Each row is a point on a landscape with many valleys, with its height.
From any point a ball rolls to the lowest of the 2 points nearest to it. It stops when none of these is lower. Distance is the straight distance between rows; heights are no part of it.
j135: [  7 -20   8  -9  -2  33  12 -25  -4  -1  27  17  23 -17 -18  24  21 -15
  12  30   4 -17  -5   4   7   0   1  23   8  15  26  -7  -1  13   8 -20
  10 -10  27  -7  -7  20 -12  12 -12  -7 -15  36  15  10   8 -19  16 -15
   3   9 -14  16  -2   0 -10   5 -26]  h=435
j578: [ 17  -2  25   0   8   8  27  10 -10   3  11   3  13 -21   7  34  -9   5
  28  -8   6 -16 -17   5  37  14  14  -8   4  11  17 -18 -25  -9  21  -2
  17 -11   9  -6  29   6 -11  20 -15  -5  -3  12   7   3 -10 -23   3   1
   3 -12 -13  -9  -4 -28 -14  -8  -6]  h=829
j468: [  1  18 -20  -2  19   8 -16   4  13   2  -3   9 -23   3  14 -21  24  13
  23   3  -4   5   6  12  -7  14  33 -12  -2 -10   5  12  25  26  -2  26
  17   3   4   4   9 -11 -24  -3  -8   8 -10 -11   7  -3  20   6  24   3
 -32 -10  15  10   1  -8 -22   4  -8]  h=538
j205: [  7  -2  16  15   8   4  -2  10  15  -9 -12   6  10  12  30 -12   4  -4
  -7   2   1  -2   8   9  -9  -3  10   2  21  11  -5 -26   3   5  12  -2
 -18  16  -6  -8  -5  -7  -1 -19   4  16   2 -20 -34  -6 -22   0   5  10
   6  -9 -31 -29  -1  -1  13  13  13]  h=711
j479: [ -9 -16   4 -23  -8 -11 -11   6  -9   5  -3  -4  18 -20 -14   9 -26   2
  -7   3 -13  20 -19  -3   1  -2 -15   7 -19 -10   6  12  -7   2  -6  -3
   6 -11  17 -15  -5  -2  12  -4  -3 -12  19   2   5   9  11  -8 -20 -11
 -10   4   5  14   2   3  24   0   6]  h=207
j531: [ -8 -30 -44   3  -6  11 -14  13  10   3 -23 -27  -2  15  13   3  -5 -16
 -30   9  -6  14  15 -19 -17 -18 -23  17  23 -19   0  10  19   2 -14 -16
   6   5  12  16 -26 -17  -1   6   8   9   9 -27 -16   9   2  26 -12  27
   0  23   7  -2   0  21  15 -13  -3]  h=76
j4: [ 12  12   5  31  -4 -10   4  13  16   0   1 -28 -24  12  -5   8 -15   6
   0 -19  11  -3   7 -13  -3 -22 -12  -4   7  -2 -25  -9  -6 -38  -8  -8
   8   9 -34  34  16 -15  -3  10  21  -6   5 -35   5  -4 -13  10   1  -1
  21  10  10 -17 -14  11   0  -1  14]  h=658
j289: [-26  15 -22 -12   3 -12   0  25  -7   1 -16  28  16   3   3 -14   4  12
 -18  11 -15   7  15  11  -8  -3 -18  -2  -6 -15 -19  -1  10  10  -8  18
 -36  -6  20 -22 -33  22  11 -16   0  18  -4   1 -13  -4 -12  -7 -13   2
  -3  -8   4  -4  13   5  16  -3  14]  h=118
j116: [ -6  -7  -8   8 -24 -10 -10 -16   9   9   8 -32 -15   3 -20   7 -16  -2
 -36 -14   2  -5  -8 -35 -10 -35 -39   8 -14  -3 -13  13  -8 -31 -10 -30
   4   3 -25  14  11  -5  17  19  16 -18  10 -12  16   3   6   7  -6   6
  30  22  17   7 -10  29  19  -2   5]  h=571
j955: [ 10  -3   2   4  16  17  12  30  12  -1  -7   6  -6  10  17  -6   7   7
  27   1   0   7  16  -6   1 -12  22 -11  11 -11  -8  -7   7  -2  -5  19
   7  -9  17  17   5 -22 -17  -6  -6  13   0 -22 -15  -1 -12   8  -7  -7
 -11  -9  11 -11 -19  -3  -6  11  21]  h=543
j385: [ -9  12   1  15  -4   3  10 -10 -15 -11   6  -5   3   4 -19  -9  27  -1
   5   6   9 -16  10   9  10  15   9  -4   0  13  -4  -7   3  -3   6   3
 -20  25  -9  -6  -5  26  11   5  -4   5 -24   0   8   2 -14   3   9  -7
  29 -14 -16  11   9 -14  -4  -8   2]  h=191
j665: [  5 -18  -9  10   5  12  11  51   7  -5 -17  -7  -1  18  10   6  -1   8
   5   6   6  11  24  -7  -1 -19  -1  -5  21 -23 -19  -6   8 -10  -2   5
  -5  -7  17  16 -13 -20   1 -22   0  10   6 -28 -21   8 -18  22 -24   5
   2 -10   1 -21 -18 -11  12  -5  27]  h=592
j500: [  0   4 -11 -10 -12   2 -11 -32  21  10  15  -4  -3   3   2 -17   7 -10
 -23 -18  -1   1  -8 -28 -18 -20 -10   5  -1   3   5   8  -1  -8 -10 -12
  15   6 -18   3   5 -13  -7  14   9  -9  12  -3   1   0  17   1  14  -2
 -12   6  30   0   3  29   5  30  -3]  h=423
j937: [  6  17  12  -8  21   2   8 -11   5  11   9  20 -10 -12   6  11   0  12
  39  -3  -6  -4  -4  13   6   9  28  -5 -12   7   8  -6  -4  10  11   9
  29 -13  15   2  23 -11 -20   5 -17   0  -5  11  -1  -2  11 -18  13  -6
 -29  -8   6   1 -22  -4 -35  31 -12]  h=405
j687: [-21  19  17 -18   5 -22  10   0 -19 -19   4  17  -5 -14 -32  -5 -16  24
  16  11  -7  19 -20  19   5  14   4 -12 -28 -25  -6  16   3   0  -6  20
   5 -13   5 -25   8  21  18 -14  -8 -21   7  19  11   3  16 -11 -12 -16
  -7 -11  16  34   5 -13  -7   9  17]  h=11
j404: [  9   9   9   5  -4 -34  -2  31 -22   0 -22 -23  -1  -6  -6   8 -16   4
   4 -26   8   0  -4   5  22  13  -5 -22 -10  -7  -1  12 -11 -13   4  11
  -9  -6 -10   9   8  11  17   7  10 -16   1  -5  10   5   1  19 -24   9
  15  -9  -7  -1  12 -23  10 -39  16]  h=685
j508: [-30  11 -30  11 -15  -7  -3 -15 -14  -5   6   3   6   1 -28 -27   6 -11
 -32   7  -9  -5   6 -18 -14  -6 -31  10 -19   9 -13  -8  10  -5 -14 -12
 -43  18 -19  -7 -24  31  19  11   5  10 -23  20  11  -7  -8  -9  -2  -1
  18  11   5  13   9  13  15  -7  -1]  h=230
j912: [-29  11  17 -25  -7 -31  -2  -1 -16  -5  -6  13   8  -8 -21  -4 -28  18
  -5   4 -10  18 -20  17   4  13 -13  -6 -28 -19 -11  15  -8  -3 -10  15
  -8 -14   1 -32  -3  13  29 -19   2 -10  10  11   8   0  10 -16 -21 -15
  -3 -10   5  17   6  -5  11   7  18]  h=108
j804: [ 11   3   7  16  -1  11  15 -15 -16  -8   8 -14   5  -7   5   6  14  -2
   5   0  13 -26  -1  17  20  33  22   5   9  22  17  -5  -4  -5  19   2
  -6  18 -16   2   8  13  -9  16  -7  -6 -21   6  19   3 -13  -1  26  15
  23 -11 -29  -3   9 -24  -6 -20 -21]  h=290
j8: [-13 -10 -10  -7   0  15  -8  20 -24  -8 -12  18  19 -16   2  -1  18 -10
  -6  31   1   1  21  20  -4  14   8   6  12  -4  -1 -12  14  23   7   4
 -33  -1  39 -21 -35  31   2 -16  -9  29 -17  12  -2  -2 -19   9  -1   6
  13   1 -21   8  17  -7  -1 -26  -1]  h=17
j313: [ 12  27   2   5   1  -1 -12 -30   8   5  22  -3 -23 -18 -18  10   2   5
   8 -18  -5 -11 -15  -5  -2   0   3  -1 -20  14   4   7 -13 -11  -1  -9
  30   6 -25  13  32  -8  -6  19   0 -23   2   8  20  -1  25 -18  23  -6
 -12   8  34   6 -16  13 -27  18 -18]  h=558
j746: [ -2  20 -10  -5   4  -7   2   6  -1  -6   8   5 -28  -6 -35  -6   7  20
  17  -2  -6  17  -1  -1  -4  -5   0  -4 -23 -19 -10  24  16 -10 -12  14
  19   2  -3   8  17   1  -3  12   4 -17 -12   3  14   2  24   5   0 -12
  -2   1  42  34  -1   0 -15   7   7]  h=439
j43: [ -7   3  31 -10  -5 -14   0 -13 -15   8   2  -1  11 -11  11  11 -10  12
   3  -4  -6  -3 -25  23  10  16  13  -4 -13  17  14  -1 -16  15  13  -1
   6  -5   0 -42  18   5  -4  -3  -1  -9  11  14  11  -5   5 -19  20   6
 -12 -19 -21   5   2  -7   2   4 -25]  h=852
j897: [ -5 -26 -34   7  -5  -6 -13  22 -17  -8 -32 -28   4   7   2   7  -5 -21
 -24  11  -2  10  24  -9  -6  -9 -30  15  13 -11   1  10  13   2  -7 -13
 -16   3  16  12 -31  -5  20   4   2  13  -6 -17 -11   8  -4  29 -21  28
  16  20  -5   4   4  -1  10 -41  -3]  h=204
j607: [ 17 -23 -15  16   1  12   1  -5 -26 -12 -20 -26  10  -6  15   5   4 -36
  -8   9  20 -11  14  11   8  36   2  10  35  19  10   4  11   7  24  -5
 -23  16  -2  13 -26   1   1   6 -11  17 -13  13 -13  17 -23  23 -14  42
  37   7 -38   2  15 -15  -3 -55 -14]  h=326
j197: [ -8  45   1  -5   4 -18   3  -1  -5 -13  15  25 -27  10 -30 -24  25  28
  15  -3 -11  -1  -2  22  -4  10  16  -9 -15  -9 -16  17  19   2 -13  20
  -5  10 -16  -3  16  17   4 -10   4 -12 -20   9   6  -8  18   6  13 -15
  -2 -15  31  23   7  -6 -24  12  -8]  h=366
j571: [ -8  21  -8   0  11 -27 -25  39   2  -5 -16  -7 -18  12  24 -11  12  19
   1   8  -6   9  -1  25   6  19  25  -8  -2  -7   0  16  10  29   7  29
  -4   1 -12 -14   2   1   9 -18   4  -1  -9 -16   7  -5  15  13   9  16
 -20 -10 -18  -6  11 -28  -1 -28  -1]  h=531
j376: [  1  14 -23  16  -3  -1 -18  -9   9  -2   1 -32 -31  10  -1  -5   9  -2
 -14  -7   2   0   6 -11  -5  -4  -2  -3  -4   1  -3  17   7  -6 -16   4
  14  18 -25  27  10 -12   2  16  16  -8  -8 -22  13  -7  14  13  23  11
   8  14  14  11   3  18 -11 -16 -13]  h=532
j736: [ 31  -7  23  16  10  23  16   8   3  -3  10  -6  14 -15  11  35 -15  -6
  22 -12   8 -20 -11 -10  29   7   8  -5  13  18  23 -23 -25 -18  23 -15
  25  -1   4  20  29  -7 -16  23 -18  -1  -3  -2   0   0 -17 -23   5  -2
  11   2  -6 -19 -18 -16 -12  -5   3]  h=806
j704: [-10 -12 -18 -11   5  30  -1 -23   2   1   6  19   8   7   3 -19  32 -10
   5  23  -1  -8  22  12 -18   6  16  11  21   1   7   1  26  31  -2   4
 -10  10  34  -9 -21  12 -23  -3 -10  16 -16  18   5   0   6  -2  17  -5
  -8  -2  -3  14  20  15 -14   6 -13]  h=492
j101: [-24   8 -23   2  -4 -13   0  14 -17  -3  -6   1  12   0 -25  -9   6   1
 -26   2  -6   2  12  -9  -4 -12 -27   5 -11  -5 -20  -4   6  -8 -13  -1
 -33   6   0  -5 -24  25  22   2   7  11 -15  -5  -3   0 -16  -1 -16  -4
  20   1  11   7   6   4  21  -8  11]  h=201
j330: [ -6  21  -3   7   5   4  12 -41  15 -18   9  25 -11  29   1 -45  32  -7
   1   0  -1 -16  25  -7 -14  -9  16  -2  19   8 -11  -8  17   1   3   7
 -27  27 -24   4  -3   0 -21  -3   1  20 -18   0 -14  -7 -10 -15  17 -12
   4  -2   0  -4  11  13  -8  36  15]  h=380
j312: [ -2  -5 -23 -11  14  24  -6   2   9  -2   0  17  -4   7  12 -20  33   0
  23  15  -7   4  15   5 -13   3  27  -3  15 -10   9  17  31  30  -2  20
   8   2  30  -1  -5 -10 -32  -1 -12  12  -8   0   1   1  17   7  14  -2
 -26  -7  14  12  10   1 -16   4  -6]  h=517
j380: [-18  -8  -9 -11   0   7  13  24  -5   5 -14  44  22   6  14 -17   3   0
 -10  13  -7   3  24   2 -18 -13  -9  -4  12  -6 -20 -21  11   6  -1   6
 -41 -15  32 -12 -30  11  -5 -25  -8  35   0  11 -23  -4 -30  -9 -20  -6
   0  -6  -3 -14   9  16  11   7  18]  h=187
j851: [  2 -13 -21   8   2  -5  -9  14 -28  -9 -32 -25   3  -3  12   0   6 -23
 -13   6  10  -3  23  11   8  22  -1   7  25   6   5   6  14  14  12   2
 -25   8   8   3 -27   5  20   3  -3  19 -15  -3 -11  11 -15  32 -18  32
  22   3 -27   0  16 -22   4 -55  -5]  h=281
j530: [  8  13 -26  13   1  11 -26 -20   4   0  -2 -29 -22  -3   0   4   7  -4
  -2  -2   3  -4   2  -5   2  18  11   1  -8   7  15  17   0   9  -9   0
  24  25 -19  22   9  -5  -1  18   4 -15   1  -7  30  -7  18   7  38  18
  -7   8   9  14  -3   7 -16 -21 -31]  h=577
j483: [ 12   0  24   8  10   7  21   9  17   7   6  11  -2  10   6  -2  -8   7
  27 -12   0   2   1  -2   3 -13  14 -11   0   2 -15 -17  -9 -15  -1   9
   8 -11   1  16  16 -24 -10  -8  -6   4   8 -15 -19  -6 -22  -4  -8 -19
 -12 -12   5 -27 -29   2  -5  30  15]  h=475
j416: [-15  29 -10   0   4  -4   1 -15   3 -12   5  25 -14  26 -14 -37  37  13
   1   0  -7  -8  20  14  -3   2  18  -5   1   2 -16  15  25  12  -8  18
 -18  20 -11  -5  -2  14  -4  -8   3   6 -19   1   1 -10   3   3  15 -10
   0 -15  14  12  16   6 -16  17  -8]  h=300
j97: [-10  23   3   5   4 -31 -28  27  24   4 -13  -3 -14  31  32 -21  10  18
 -14  -1 -13   2   7  16  -9  11  11   1  11   7 -10   4   7  17   0  28
 -10   6 -25 -11  -8   0  18 -22  21   6  -4 -26 -19 -16  10   5   8  16
 -23  -2 -13 -19  19 -13   3  -7  -5]  h=555
j480: [ -7  24   0  -1  18 -10 -12  25  -3  -6  -5   5 -23   0  11 -10  12  20
  24   9  -4   5  -5  26   8  21  30 -14 -14 -10  -2  11   7  22   0  24
   8  -1  -2  -9  12  -1  -3 -12  -2  -1  -4 -13  11  -4  15   4  16   2
 -20 -18   0  12   1 -26 -16 -12  -3]  h=508
j874: [ 12 -15   4   1 -11  27   4 -30  -7  -4  27  -8  22 -24 -25  26   2 -19
  -3   6   2 -23 -17 -19   8  -8 -13  19  -1  22  28   0 -15  -1   9 -34
  13  -4   3   0   6  16   3  23  -8 -14  -5  30  21  16  15 -18  11  -7
  17  15  -6  12  -3  -3  12  -5 -26]  h=387
j871: [  1 -21  24 -11   6  13  35  -9  18  15   7  31  20  18  12  -2  -7  -2
  21   1   0   0   8  -6  -3 -18   4  -6   4  -1  -4 -22  -4   4   7   4
   5 -25  20   4   6 -15 -23 -14 -13  15  12  11 -27  -7 -21  -8 -15 -16
 -13  -1  -5 -25 -16  14   1  47  10]  h=373
j284: [ 23   7  13  24  12  18   5   3  11 -17   0  -4   0   3  33   4  10  -8
  16   3   5  -8   2  10   3  11  23  -4  24  24  11 -27  -8   1  16   3
  -3  19  -7   8  16 -14 -13   1  -5  11  -4 -14 -20  -9 -20 -14  25   8
   5 -10 -29 -18  -5  -5  -9   7   5]  h=739
j41: [ -1  -5  -8   4 -14 -37 -28  16  -4   9 -25 -29 -17  11 -10   1 -25   6
 -30 -17  -9   8  -7 -10   0  -6 -30   1 -11  -7  -3  23 -12  -7 -13  -2
   2  -1 -14   2  -1  -3  30   2  21 -22   9 -18   7  -4  10  13 -11  12
   4  21   9  -2   4   0  18 -23  -1]  h=636
j437: [ -4  14  -6   6  -4 -40 -17  31 -12  -1 -24 -25 -26   8 -13   0  -9  15
 -13  -9  -2  12   5   2   5   4 -15  -8 -15 -12 -12  30  -2  -4 -11  19
  -5  -4 -21  10   1  -2  25   0  20 -19  -4 -19  11   0  16  21 -12  12
   8  10   8   4  10 -16   9 -35  12]  h=661
j294: [ 14  -1  31  13 -13 -29   5  18   0  11  -5 -14  14   5  -7  12 -33   7
 -14 -32   1  -3 -23   0   8  -4 -18  -1  -5   3 -14  -6 -26 -35  -1 -16
  -6   2 -25   2  10  -4  27  -5  16 -13  28 -15   6 -10 -17   2 -26  -9
  11  -4  -5 -39   0  -6  20  -4  11]  h=3
j51: [-15  -2   9  -8   4   0   0  26 -22   4 -23  10  15  -5  26  -1   9   6
  -4  22  -1   4   5  32   3  14  15   2   9   1   3 -13   8  29  16  11
 -25  -4  27 -48 -13  15   3 -17  -6  18  -7   6  -6  -2 -13   3   3  14
   3 -17 -33   0  15 -18   1 -17  -5]  h=94
j640: [-10 -26 -11 -32  -6   3 -17 -11   5  13   4   0  17 -18  -8   1 -19 -11
 -16   6  -9  27 -16 -21 -15  -8 -25  18 -16 -16   9  11   3   2 -10  -8
  16 -22  19  -7  -8 -13  -6   3   4 -15  26   8   1  13  24  -7 -15 -17
 -15  13  24  20  10  20  24  14   1]  h=278
j589: [ -8 -30   9 -24   8  17  12  23  -1  12  -2  42  24 -10  14   1  -3  -4
   4  19  -8  11  16   8 -12 -14  -4  -3  11 -18  -7 -17   3  18  -3  -1
 -20 -29  53 -12 -24   6 -11 -30 -11  29   9  15 -21  -4 -19  -7 -23 -12
  -5  -2  -8 -13   8  16   8   6  11]  h=243
j457: [ -2  29  17   2  18  -7  13  10 -11  -4   1  15 -16  -7   4  10   8  23
  41   1  -2  -7  -7  31  18  20  37 -13 -15  -4   1  -5  -3   7  10  16
   9  -2   2 -13  25   1  -7  -2  -8   0 -10   7   8  -5   3  -9  16  -4
 -15 -23   1   8 -10 -26 -34   5  -7]  h=469
j877: [  9 -20  26   1 -15  -1   3  -3   4  12  10   0  28  -7  -4  19 -33  -2
 -15 -23   0  -2 -29 -10   2 -15 -19   1  -7  14  -1 -16 -28 -18   5 -34
   8  -4  -8  -4   7  -4  13  -7  -1  -5  34  -1  -5  -2 -18 -10 -23 -10
   4  -2  -7 -28 -18   5  26  14   8]  h=255
j938: [  8  10   2   3 -10  13 -14 -43  12   1  28  -5  -2 -10   5  -2   8 -15
 -14 -10  -3 -16 -18 -15 -15 -12   0   1  -7  17  18   4 -10  -1   0 -20
  22  11 -19   0  14  -4  -1  18   0 -18   8   5  12  -6  22 -12  28   2
 -10   4  19  -2 -10  21  -1  21 -19]  h=488
j707: [  8 -20 -11   9 -15  22  -8 -40 -19  -4  11 -29   4 -11 -19  15   1 -21
 -17   1  15 -18  -7 -24   9   5 -14  15 -11  22  24  16  -7   3  -1 -26
   1  15 -19   7  -4  12   6  25 -12 -15  -7  30  30   7   7   0  13  13
  26  12 -13  19   5   4   5 -25 -34]  h=319
j52: [ -9 -12  26 -22  -6 -15  14  -2  14  11  -5  17   9   8  15  -3 -38  11
  -4 -11  -8  20 -21  18  -4   4 -13  -3 -13  -5  -7  -8 -12   9  -4   5
   7 -27   6 -20   4 -23   7 -36  -3   8  26   1 -16  -3  -4  -4 -22  -9
 -24 -17  -4 -28  -9  11  18  35  12]  h=154
j943: [  7  -2   3 -19  12   3  -8  -4  16  15  -1  13  -8 -14  22   3 -14   4
  22  -4  -5  14 -17   3  -8   8  21 -11 -13  -9  14   2  -2  13  -1  12
  35 -22  20   3  14 -31 -25  -5 -10   3  17  -1  -6   0  20  -9   3  -3
 -41  -5  17  -3 -14   3 -13  27   1]  h=321
j903: [  1 -31  14 -25   8  20  27   0   7  13   5  39  17   8   9  -1   6  -8
  23  17   1   7  21  -4  -5 -18   9  -5  15 -12  -2 -13   1  15  -2   7
  -4 -34  45   3  -5  -8 -26 -21 -14  20  10  15 -26  -4  -9  -1 -21 -21
 -14   5   2 -16  -1  16  -3  28  13]  h=302
j981: [  7  -6  -3  24 -14 -11  -2  -7  18   0   5 -34 -21  13  -6  10 -19  -7
 -26 -20  10  -7  -3 -27 -13 -33 -29   0   7   3 -17  -4  -7 -36  -6 -28
   9  16 -37  25  10 -13   6  17  20 -15  12 -26   7   0  -4  12   2   9
  30  22   7 -11 -12  19  11  -2   9]  h=631
j494: [  9   6  15  -7  -3 -44  -1  20 -24   5 -18 -17  -4 -16  -9   5 -30   8
   5 -25   1   5 -18  13  25  28   3 -18 -19 -16   0  18 -20  -7   3  15
  -9 -17 -11 -13  18  14  19  10   6 -27   3  16  22   4  14   5 -18  13
   2  -5 -20   6  21 -27  10 -42   6]  h=701
j219: [  0   2  16 -19  11   4  28  11   1  -7   4  40  -3   6  -2   5   4  15
  43  21  -3  11   1  11  13  -3  15 -13 -14 -31  -4   4   7   8  -8  28
   8 -37  34  -5   1   3  -9 -16 -15   9   0  17 -14  10   8  -4 -23 -30
 -22  -7  17  19 -10  -3 -21  24  34]  h=227
j810: [-10  10   6  14   0 -12 -12  -2  10  -3  -5   0  11  13  11 -22  -1  -6
 -25  -6  -9  -6   5   4  -8  -5  -6   8  15  15 -10 -15  -6  -4   5 -10
 -26  18 -23 -10 -11   2  15 -10  14  10   1 -16 -22  -8 -13  -5   0   4
   5   1 -19 -27   2   3  16   6  11]  h=689
j69: [ 20 -10  17  -6   9  18  30  25 -15  -9  10   7  19 -17 -23  39  14  -5
  40  18  20  -5   3   0  33   1   6 -13   9 -14  12 -12  -5 -10  11   0
   6 -20  34   2  -1  22  -3  11  -8   5 -19  14  -1  17  -8   6 -14 -10
  14   2  -9  19   4 -25  -9 -22  14]  h=356
j566: [ 10   0 -20   2   5  36  -2 -25   6   1  16  -9  -4 -14  -4  13  17   1
  18  13   5 -12   0   0   8  16  19  14   2  11  24   8   6  14  -2  -5
  29  12   8  24   1   2 -18  21 -14 -14  -9  16  28   2  20  -3  38   6
 -12   0   4  16  -7  -6 -21  -4 -34]  h=619
j356: [-13  10  13 -30   8 -12  18 -13  -8 -10   9  39  -5  -4 -23  -5 -10  22
  21   7  -8  15 -16  11  -1   3   1   1 -20 -26   0  13  12   1 -10  23
  12 -33  21 -12   5   6  -2 -12 -12  -7   6  30  -4   6  19 -12 -26 -26
 -21  -9  28  29   5   2 -17  38  18]  h=134
j743: [ 23  11  23  23   8  21   8 -17  14  -8  15   3   1  -7  21  12   1  -6
  16  -8   5 -17  -2  -3   7   3  15  -5  13  26  15 -25 -20 -10  20  -6
  13  10 -14  13  27 -12 -19  14 -14  -1  -4  -8 -11  -9 -19 -26  28  -2
   3  -2 -10 -22 -23  -6 -18  23   4]  h=769
j149: [  7  -7  16 -13  18  14  22  25  -8  -2   8  23   1 -16  -3  30   5   3
  53  25   6   6  -3   6  20  -4  21  -9   1 -21  12  -8  -3   8   4  14
  15 -27  45  -2   5   6 -10  -4 -15   4  -2  12  -3   7   6  -4  -6 -16
 -16  -2  -4  15 -14 -17 -26  -3  18]  h=298
j426: [ -9 -16  -5 -12   1  33   3 -37   0   8  21  34  14  -9  -6   0  23 -17
   2  25  -1 -14   8  10 -10  -7   0  24   7  14  17 -18  12  23   2 -18
  -4  -7  33 -15 -16  22 -20   2 -12   9 -12  42  10   6   9 -20  15 -16
  -5   8 -12  16   8  13  -9  14 -21]  h=464
j434: [  9  19 -16  10  -1 -23 -35  16  31   6  -7 -27 -38  23  18  -9  -2   5
 -24 -13   4  11   2 -11 -14  -4  -3  -2   7   1 -12  10   0  -9 -19  10
  16   8 -41  23   6 -18   7   8  32 -10  10 -39  -5 -17  15  13  13  15
  -8  23  17 -11   5  14  -7  -6  -9]  h=458
j686: [ 14 -25  14   3 -13  13   1 -13  19  13  15  -3  24  -3   1  11 -24 -11
 -20 -14   5  -2 -18 -30 -12 -35 -24  -1   6   6  -4 -19 -18 -24   2 -37
  12  -6  -3   7   0 -11  -3  -2   3  -8  35  -2  -9   0  -9  -4 -20 -11
  -3   4   4 -19 -28  17  26  31   2]  h=378
j854: [ -1  -9 -18  15 -11   4  -4 -46 -25  -3  -6 -32  -4  -4 -15  -2   4 -20
 -19  -6  16 -12  11 -19   5  16 -13   7  -9  24  11  16   3   1  -1 -16
 -24  31 -32   8 -25  13  21  17  -2  -5 -21  23  23   7  -5  13   3  17
  38  11 -26  15   6   1   0 -38 -26]  h=237
j873: [-11 -21 -30 -26 -11  12 -27 -26  11  16   1  -7   6  -9  -2 -10   0 -17
 -31  -3  -6  22  -8 -31 -22 -14 -28  19  -9 -11  10  23  11   8 -10 -13
  15  -4   7  -5  -6 -14 -11  16   8 -10  17   9   8   4  27   5  -2  -3
 -17  16  29  19  15  26  12  14 -10]  h=339
j730: [ -8 -20 -10  -9 -18   3   2  -8  14  19  15 -12   3  -1 -22   5 -22   0
 -28 -11  -1   7  -9 -37 -11 -38 -42  14  -6  -7 -20  -2  -4 -29 -11 -36
  12 -12  -5   8   4  -9   2  10  12  -8  21  -2   5  17  -5   8 -27 -15
  11  15  23   3 -12  21  32  19   3]  h=495
j371: [ -8   6  -1  11 -13 -26 -29   1   0   3  -8 -16   6  10   2 -12  -8  -8
 -36 -16  -9  -3  -2  -3  -7  -5 -21  12  -1  12   0   4 -13  -3  -5 -10
 -18  15 -27 -12 -10   7  24   0  18  -3   3 -16  -8 -11  -2   0  -2  10
   1  15 -11 -23   7   6  19 -10  -3]  h=668
j676: [ -4  -6  19 -28   1 -13   6  -3  11   9  -4  19   4  -2  23  -1 -24   8
  10  -2  -6  18 -25  14  -5   7   7 -11 -15 -12   9  -1  -2  17  -1  19
  21 -27  18 -15   7 -27 -12 -21 -10   9  25   1 -12   0  14 -10  -6  -3
 -37 -14   0  -9  -4   7   6  31   6]  h=247
j610: [  0 -20 -27  -4  -9   3 -15  13  20  10 -11 -20  -1  16  20  -5 -11   2
 -25  -7  -3  19  11 -24 -19 -20 -16   7  20 -18  -7   8   4  -9 -11  -8
  16  -2  -1  16 -12 -25  -3  -1  19  -4  20 -29 -14   5   5  21  -6  16
 -13  10  19  -7  -8  15  17   4  -3]  h=220
j235: [  2 -10  31  -8   3  -1  13  10 -15   5   2   4  21 -13  12  19  -6   3
   9  -1  -3  -8 -22  16  18   8  11  -1  -1  11  15 -10 -16   4  16  -3
   5  -7  14 -24  14   6  -4   3  -6   0   7   9   1   1  -5 -13   3   1
   2 -16 -22  -5   4 -15   2  -6  -8]  h=843
j436: [ -7   8  -7   3  -1  12  16  11 -22 -17  -7  10  14  -3 -18   3  34   1
  12  29  19  -9  23  13  18  10  13  -6   0 -10  -7 -11  11   4   8   9
 -26   9  25 -17 -19  38  10  -5 -10  15 -31   9   0   4 -16  15   0  -8
  21 -13 -13  23  15 -17  -8 -24  12]  h=99
j623: [ 12   1 -13   5  -3 -11 -15  12  35   9  -3 -16 -13  26  27 -16 -11   6
 -26 -18   6  15   8 -14 -19 -17  -7  -3  25  -3 -13   1  -3 -16  -9  -4
  17   6 -28  21  -5 -27  -1  -5  26  -5  26 -33 -20 -11  -6  18   1  11
 -22  10  14 -28  -6  11   8  17   1]  h=352
j87: [ 21  15  23  32   5   1  14  10  19  -2   4  -6 -21  14  -3   3  -9   7
  18 -21   9  -5   9  -9   1 -16   5 -11   9   9 -23 -22 -12 -40  -1  -2
   3   5 -32  33  23 -17  -9  -3  11  -6   1 -29  -9  -4 -25  -5   3 -15
  10  -3   7 -26 -22  -2  -8  23  19]  h=582
j11: [  2  20  15   5  -5 -15  -2   1  -2   3   8  -2 -11  -9 -19   4  -5  12
  14 -18  -7  -3 -18   1   4  -3   2  -6 -18   6  -2   8 -11 -11  -6   3
  19   2 -13  10  26  -2   3   6   2 -17  -1  -4  15  -4  15  -9   8 -13
   0  -4  17   3  -6   1  -3   2   1]  h=509
j773: [ 25 -13  -7  17  -4  17  10 -20 -18 -21   2 -25   9  -8  11  10   6 -27
  -6   7  21 -18   7   5  10  34   5  11  26  27  20   1  -3  -5  25  -9
 -13  28 -23  13 -12  -2  -9  12  -9  11 -15  14  -1  16 -21   6   4  25
  41   4 -34   5  13 -13  -4 -34 -13]  h=371
j586: [-19   5 -26  23  -9   0  -5 -41 -16 -11   8 -15  -7   0 -24 -17  11 -23
 -25   5  -2  -9   8 -13 -13   7 -15  12 -10  19  -1  -4   6  -1  -5 -19
 -36  40 -38  -3 -27  17  23   8   4   8 -23  16  17  -4  -7  -3   8   7
  30  15 -17  11   4   6   6 -17 -11]  h=125

Call two points neighbours if one is among the 2 nearest of the other. Go from one point of each pair to the other, from neighbour to neighbour, staying as low as possible. Name the highest point that can't be avoided.
j52, j289 | j871
j8, j294 | j4
j52, j531 | j665
j531, j8 | j773
j687, j416 | j313
j289, j586 | j508

For each start below, name the point where the ball stops.
j981 | j294
j69 | j687
j313 | j687
j578 | j41
j457 | j52
j312 | j586
j566 | j586
